Each row is a point on a tangle of strands that fork, close into loops and nearly touch. The rows are in no order.
Two points are linked if the straight distance between their rows is under 99.7. Some points are linked to none.
q_504: 1  13  25  -12  -15  19  28  -22  6  30  11  -13  -37  -14  -4  -6  8  -6  -32  -10  -11  -2  -48  29  36  -10
q_927: -9  -25  4  14  -8  14  -39  14  31  -56  -1  -31  -13  -4  -11  -7  -2  -26  36  -21  25  20  43  -5  26  -13
q_337: -19  11  41  -1  -4  44  -24  -4  -13  -48  21  -11  26  14  -42  -15  12  -19  -13  -1  -7  -8  -30  22  -9  1
q_105: 36  13  -28  8  -13  4  27  30  -18  12  17  1  9  31  -10  -15  -9  7  16  -13  40  33  -50  -20  -4  -14
q_322: -3  -14  27  7  -29  -6  -37  -9  12  -28  -30  1  35  4  -3  9  8  27  -30  39  1  -7  9  10  7  19
q_265: 24  13  -8  10  -22  -1  -5  22  22  -2  -13  2  1  5  17  19  8  46  -45  1  19  26  -5  -11  2  29
q_720: 10  -27  -18  6  31  -28  -12  -16  25  10  -9  -9  -4  -10  -6  -6  -29  17  16  10  18  0  22  31  -14  -23
q_846: -15  8  -3  7  -22  -22  -17  -3  -11  27  -5  -45  -1  7  -45  -41  37  30  -4  13  4  12  20  -19  -3  -5
q_917: -12  4  6  13  -23  11  12  13  15  16  -19  -31  -18  25  5  -11  55  -15  -39  16  35  -13  -12  -12  -1  -15
q_689: 30  3  16  -1  -6  -6  18  13  27  34  2  -22  -31  3  -16  -5  17  10  -54  11  9  2  -34  39  14  -9
q_42: -3  1  -7  8  28  -2  -60  4  23  -18  44  -43  3  -19  -53  -6  -10  8  -26  16  -15  15  21  -29  27  -4
q_725: 19  25  9  3  -40  20  30  6  -4  12  -36  10  -2  15  23  12  -8  0  -17  8  -2  14  -64  16  -6  -11
q_908: -29  26  23  -4  -31  13  28  -3  -5  41  -51  -23  -19  -21  -6  -29  -10  12  2  -10  -59  2  17  19  13  -1
q_195: -44  6  23  -9  -13  12  -12  -30  -37  8  9  2  33  -9  -30  -10  -10  -25  18  35  -40  -35  -33  -10  25  -28
q_259: 2  8  10  -20  -30  -1  35  -21  16  45  -39  11  -17  -14  16  9  -17  -7  -7  -2  -6  -8  -34  11  35  -19
q_485: 7  9  2  13  20  -24  -38  19  29  10  65  -16  2  -15  -28  16  2  18  -47  30  -2  9  31  5  32  -8
q_971: -5  16  5  2  -3  8  -13  -9  -4  15  -15  -17  7  -19  -39  -6  -47  14  29  22  -62  50  -1  -15  4  12
q_948: 20  40  9  15  1  27  35  14  -17  10  28  -12  -30  3  -18  -18  -8  17  -5  -26  -28  19  -11  44  -15  7
q_27: -22  -24  -14  -7  -7  -26  -46  -30  5  19  1  -33  -3  -29  -38  -18  7  48  12  10  -17  7  25  -26  10  12
q_316: 7  -6  10  12  16  9  -40  -4  25  -42  33  -25  -11  -2  -26  5  -26  -23  5  -15  -7  19  14  4  11  4
q_386: 22  -6  -35  -1  -10  11  8  1  9  -38  -19  21  17  13  21  27  -2  -24  22  -18  17  -19  26  -40  23  -9
q_40: 43  -20  -19  18  -14  -7  -3  32  50  -8  -13  21  6  9  22  32  10  26  -15  -9  26  -22  14  3  -7  35
q_650: -27  0  29  -4  -24  14  12  -20  -36  11  -24  -1  35  -4  -9  10  -50  -14  34  20  -69  -27  -20  18  19  -26
q_290: 31  18  12  1  25  0  -17  11  -49  -3  36  -4  11  17  -32  0  -6  24  -11  16  -46  0  3  6  -46  64
q_53: 18  10  10  1  27  8  28  15  -20  32  -5  -8  -39  3  23  14  -25  5  -4  -7  -16  -8  -51  33  -50  24
q_84: 38  25  -8  -1  -13  -16  20  1  17  35  -14  -10  -9  3  -36  4  -13  8  -32  23  -16  -4  13  28  27  -11
q_118: -33  -3  -28  6  -22  -6  6  -21  2  17  -38  -2  -4  -11  9  -26  -17  10  48  -22  6  28  28  -1  -4  -34
q_724: 31  12  -6  -13  2  9  6  27  -35  -45  11  27  24  37  -14  5  -7  -43  22  24  -7  -16  -46  -12  -42  8
q_570: -3  -19  31  -5  -31  25  -11  -11  -24  -15  -31  0  43  23  -50  -33  15  -1  20  -4  -9  -41  -3  1  27  -9
q_973: 21  9  -17  7  4  -50  20  3  -7  20  2  28  -11  24  51  29  19  -23  -5  16  36  14  -16  12  -39  2
q_358: 19  0  23  2  -2  -22  -20  -13  0  -15  30  11  25  8  -46  -10  3  41  -26  16  -10  18  22  47  5  26
q_789: -19  -33  24  -19  2  3  -3  1  18  -17  -18  28  23  -19  26  -17  21  25  -18  -30  7  -27  9  67  -12  40
q_327: 4  -6  7  4  -42  -7  11  1  -6  21  -24  -17  4  27  -22  -36  48  7  -14  21  14  22  -11  0  -15  -11
q_748: -6  13  -1  10  -19  14  2  47  6  -26  36  4  13  30  0  -22  4  -27  10  -3  36  30  11  -7  4  -73
q_688: -28  17  8  3  22  17  -1  19  -1  -13  17  -3  -17  -15  58  8  28  -4  -20  -9  -5  -3  2  -12  -28  27
q_667: 3  -11  14  -4  -8  -26  -41  -15  27  -15  51  10  3  -10  -17  17  24  11  -23  1  9  28  33  28  34  24
q_529: 2  17  -6  16  11  4  2  29  -8  -8  27  12  7  3  42  11  8  34  -11  2  7  34  -12  -8  -18  24
q_449: 5  7  -5  -31  41  -23  16  -18  0  44  18  -4  -28  -56  8  23  -9  9  -27  3  -43  -27  -10  -32  27  30
q_814: -18  6  10  12  -36  -15  -1  -3  11  -19  5  -6  -25  5  26  1  24  -41  19  -5  54  40  -9  -37  27  -28
q_323: -35  0  -21  -2  -1  0  20  -1  -14  51  8  0  -19  -14  16  -36  10  38  20  -34  10  8  19  -6  8  -17
q_545: -9  -4  27  9  11  25  -41  4  1  -52  47  -9  17  0  -3  10  -6  1  5  -12  17  16  -41  1  11  13
q_752: -59  -28  -2  -21  -1  -15  -27  -38  -14  0  -7  17  25  -23  20  7  16  13  34  19  -18  -24  24  -19  10  -6
q_978: -5  12  -41  5  64  15  -7  -6  12  -11  19  -29  -26  -25  -5  16  -29  -27  11  -7  -35  6  30  -53  -2  12
q_297: 18  27  -14  -23  32  16  24  -16  19  27  -3  -2  -38  -39  6  37  -29  -3  -23  -21  -39  -1  0  -30  53  24
q_296: 25  -3  -10  -9  18  -20  -8  -8  23  20  -17  -9  -8  -24  -17  10  -41  19  -26  24  -24  -14  34  8  9  6
q_88: -9  -4  26  23  -21  18  0  39  7  -26  30  1  24  33  4  0  15  -31  -15  36  54  20  -28  -13  8  -41
q_964: 0  4  4  16  -6  8  25  33  4  -29  13  -15  -23  29  9  -18  22  -46  -17  17  42  17  -61  -24  -5  -51
q_684: 7  -39  -7  -5  10  -9  -4  -18  -3  19  3  23  -4  8  -13  -39  14  0  28  -49  25  -8  11  50  -5  -11
q_426: 9  3  -32  24  51  11  -20  0  2  1  7  -34  -15  -27  -18  -5  -45  34  28  -19  -15  29  18  -44  -10  19
q_81: -2  3  -9  19  10  -6  11  30  16  31  32  -21  -30  7  12  -30  27  22  -3  -28  37  29  24  15  -2  -22
q_262: -40  -12  24  -19  -5  16  -11  -5  8  -21  8  43  16  -11  35  6  54  -10  -29  -26  8  -36  5  22  8  23
q_744: 19  29  6  3  -11  11  16  -5  -17  8  -10  2  28  16  -23  -5  -29  10  -12  26  -34  28  3  12  -2  3
q_722: 4  -8  5  17  -15  27  -20  23  25  -65  3  11  11  5  13  17  9  -33  -1  -12  34  -7  30  -27  33  -9
q_661: -7  15  9  3  13  -1  23  13  -22  43  2  3  -17  3  28  9  26  -35  -25  40  -4  -35  -43  -13  -34  -16
q_723: 3  15  18  17  -13  31  21  17  -10  -9  -11  -22  -16  6  31  -1  -8  -3  0  -13  9  20  -64  28  -38  11
q_39: -63  -6  22  -9  -7  -23  -11  -25  -46  8  -13  -5  30  -16  28  4  5  27  24  23  -38  0  17  -30  -24  24
q_502: -15  22  -2  -7  2  -5  18  -18  2  -11  13  26  6  7  -17  16  -10  -59  -7  34  -4  -25  -15  -57  24  -49
q_745: -1  25  -8  10  17  13  0  1  -2  14  9  -25  -20  -10  -25  -31  -38  32  14  -21  -2  24  -14  20  -5  -20
q_235: -2  -15  -30  10  19  -56  6  3  6  15  1  9  -10  22  44  12  11  -11  22  4  38  21  20  -6  -23  -32
q_675: 32  -61  -30  -18  26  -20  -16  -32  14  -1  -7  19  21  -2  6  28  3  -14  -6  31  14  -50  25  -28  14  -14
q_89: 28  12  -35  -9  16  9  19  20  -42  -17  18  32  3  38  10  5  5  -45  27  -34  10  -20  -19  6  -59  6
q_293: -21  16  -2  4  5  -5  10  -2  2  -20  6  15  -7  9  11  28  13  -49  -27  23  17  -29  11  -49  7  2
q_412: -35  -25  -13  -16  -19  2  -8  -39  16  -21  -25  4  -1  -4  23  -4  -10  -21  56  -10  17  -1  14  -17  18  -45
q_922: 5  -40  -3  -5  9  -18  -14  -12  37  -2  13  5  -1  -18  -17  -20  1  21  5  -38  33  8  43  51  23  -21
q_350: -9  -27  -18  -26  -12  -6  -26  -40  -3  8  -9  2  4  -36  -32  -12  0  57  39  -22  -18  -2  37  -36  36  39
q_216: 12  1  -10  5  -37  3  18  -1  -7  -19  -12  3  1  24  4  -12  8  -13  31  -32  47  36  -15  -23  10  -11
q_320: 11  -2  -4  4  27  -22  -18  1  -32  0  13  -9  0  6  0  -14  16  25  13  -15  -10  -13  7  -15  -36  60
q_429: -11  19  -12  14  32  20  -1  29  -4  1  -6  -37  -15  -16  5  -31  -18  38  3  -30  -9  40  41  -6  -21  6
q_220: 1  -7  19  4  -30  -32  -10  -18  0  18  -27  7  21  14  -4  2  25  10  -21  55  13  3  -9  0  -12  -6
q_953: 36  23  4  -1  -9  26  39  0  -21  6  -39  22  5  19  15  22  -45  -15  25  -8  -23  -10  -48  7  -5  9
q_416: 1  19  6  26  9  15  0  47  6  -12  27  -27  -10  -3  31  -2  -8  -11  -2  -12  23  25  33  4  17  -36
q_29: -31  10  13  13  -13  2  -13  -2  14  -5  28  14  14  -3  12  -17  -4  2  12  -6  5  24  16  53  4  -54
q_852: -20  35  20  -3  -11  7  -13  -17  2  14  16  -30  -19  -23  -28  -3  -10  11  -10  6  -34  69  -28  -14  22  8
q_591: 25  18  -11  1  16  -17  -8  0  -23  -1  56  1  0  12  -72  -12  0  27  -12  -3  -22  19  25  5  -13  32
q_717: 19  -29  -26  6  9  -33  -5  6  21  -22  -20  24  16  16  47  30  11  16  -8  18  31  -6  52  11  -26  20
q_960: 39  -41  -40  -10  23  9  2  0  26  1  -20  6  2  5  34  22  -16  0  12  -2  35  -28  8  -21  12  -17
q_615: -25  -24  -5  -10  20  0  -12  -23  17  -12  -7  26  33  -19  25  26  -4  2  -13  24  -4  -38  16  -15  20  -17
q_543: -54  -10  19  7  -20  -5  -16  -21  23  -32  -18  -11  1  -5  38  3  18  -16  8  -3  40  15  0  -16  4  -15
q_625: 15  -33  -11  -21  23  -22  40  -9  -13  33  -18  41  -22  -21  9  11  -14  20  1  -30  12  -29  9  20  -6  24
q_681: 4  -36  13  -8  -5  2  -10  5  21  -15  -39  2  41  -21  0  -16  -7  46  -12  -10  9  -19  9  36  17  19
q_968: 16  -24  -25  -6  6  -31  -2  -24  -4  -5  -16  30  8  18  46  44  20  -16  5  36  17  -16  5  -4  -45  27
q_642: -21  22  25  -3  -40  45  13  2  0  15  -41  -13  24  -13  -13  -2  -36  12  6  12  -65  -14  -9  10  35  -15
q_393: 20  24  -6  -12  20  -26  15  -17  -22  37  6  24  4  12  -5  27  -10  -47  -4  45  -12  -37  -29  -21  -7  -28
q_246: 45  -5  -27  0  12  -15  19  2  -3  11  6  25  -36  11  -3  9  -7  -1  8  -47  18  -14  0  14  -27  40
q_540: 6  30  -17  -8  30  16  1  -11  27  -12  -4  -4  -39  -24  14  46  -16  -41  -8  -12  -43  6  32  -43  24  23
q_283: 16  -45  -5  -29  32  -19  31  22  20  26  11  43  -9  -36  20  18  -3  4  -31  -37  21  -28  -6  45  -7  46
q_726: 17  -26  -28  -9  21  -3  5  9  -27  18  5  41  0  26  15  -13  29  -18  17  -52  24  -29  5  17  -30  16
q_115: -15  -22  17  -8  -9  24  -33  -12  -21  -59  4  -8  20  10  -49  -33  2  -23  34  -24  -1  -18  -5  7  -4  -15
q_981: -39  2  -1  -11  -51  -5  -12  -15  -19  13  -16  -5  23  12  -61  -22  4  -16  32  25  -18  -14  0  0  20  -30
q_925: 0  27  26  -5  5  14  48  13  4  33  -24  -27  -36  -19  4  -8  -26  28  -21  -9  -49  9  1  46  -8  22
q_727: -15  9  5  7  -5  19  17  25  3  -13  14  36  -6  13  44  20  51  -41  -17  -11  16  -34  -5  -10  -16  17
q_468: 43  10  0  3  -16  28  18  22  -35  -28  -7  15  30  28  -4  10  -22  2  28  -9  -4  -11  -55  3  -28  34
q_746: 6  7  -4  -3  -3  8  -6  -19  -6  -34  -39  0  25  -1  -7  7  -24  -14  32  19  -34  -7  50  -4  -2  -7
q_113: 0  22  9  13  -7  11  25  20  -1  4  -27  -28  -31  24  -2  -7  25  -54  -25  30  16  -20  -48  -20  -25  -39
q_61: -36  -23  16  -15  33  -37  -17  -5  -48  24  9  -12  -5  -17  13  -18  24  40  10  1  -17  -6  5  -7  -41  28

A tip is a point with one link. Name the tips that can be reached along the links from each point below, in the order of the rows.
q_502 -> q_105, q_235, q_350
q_386 -> q_449
q_89 -> q_53, q_852, q_283

How many points has the smallest loop of links through each point below? Write none if it is on no loop.
q_296 -> 14
q_917 -> 13
q_591 -> 17
q_27 -> none

A fork is a point with three links, a tip a point with one. Leave the first point through the second and follow the links. Name the first fork or tip that comes.
q_42; q_485 -> q_316
q_545; q_337 -> q_449
q_964; q_88 -> q_105
q_105; q_216 -> q_113
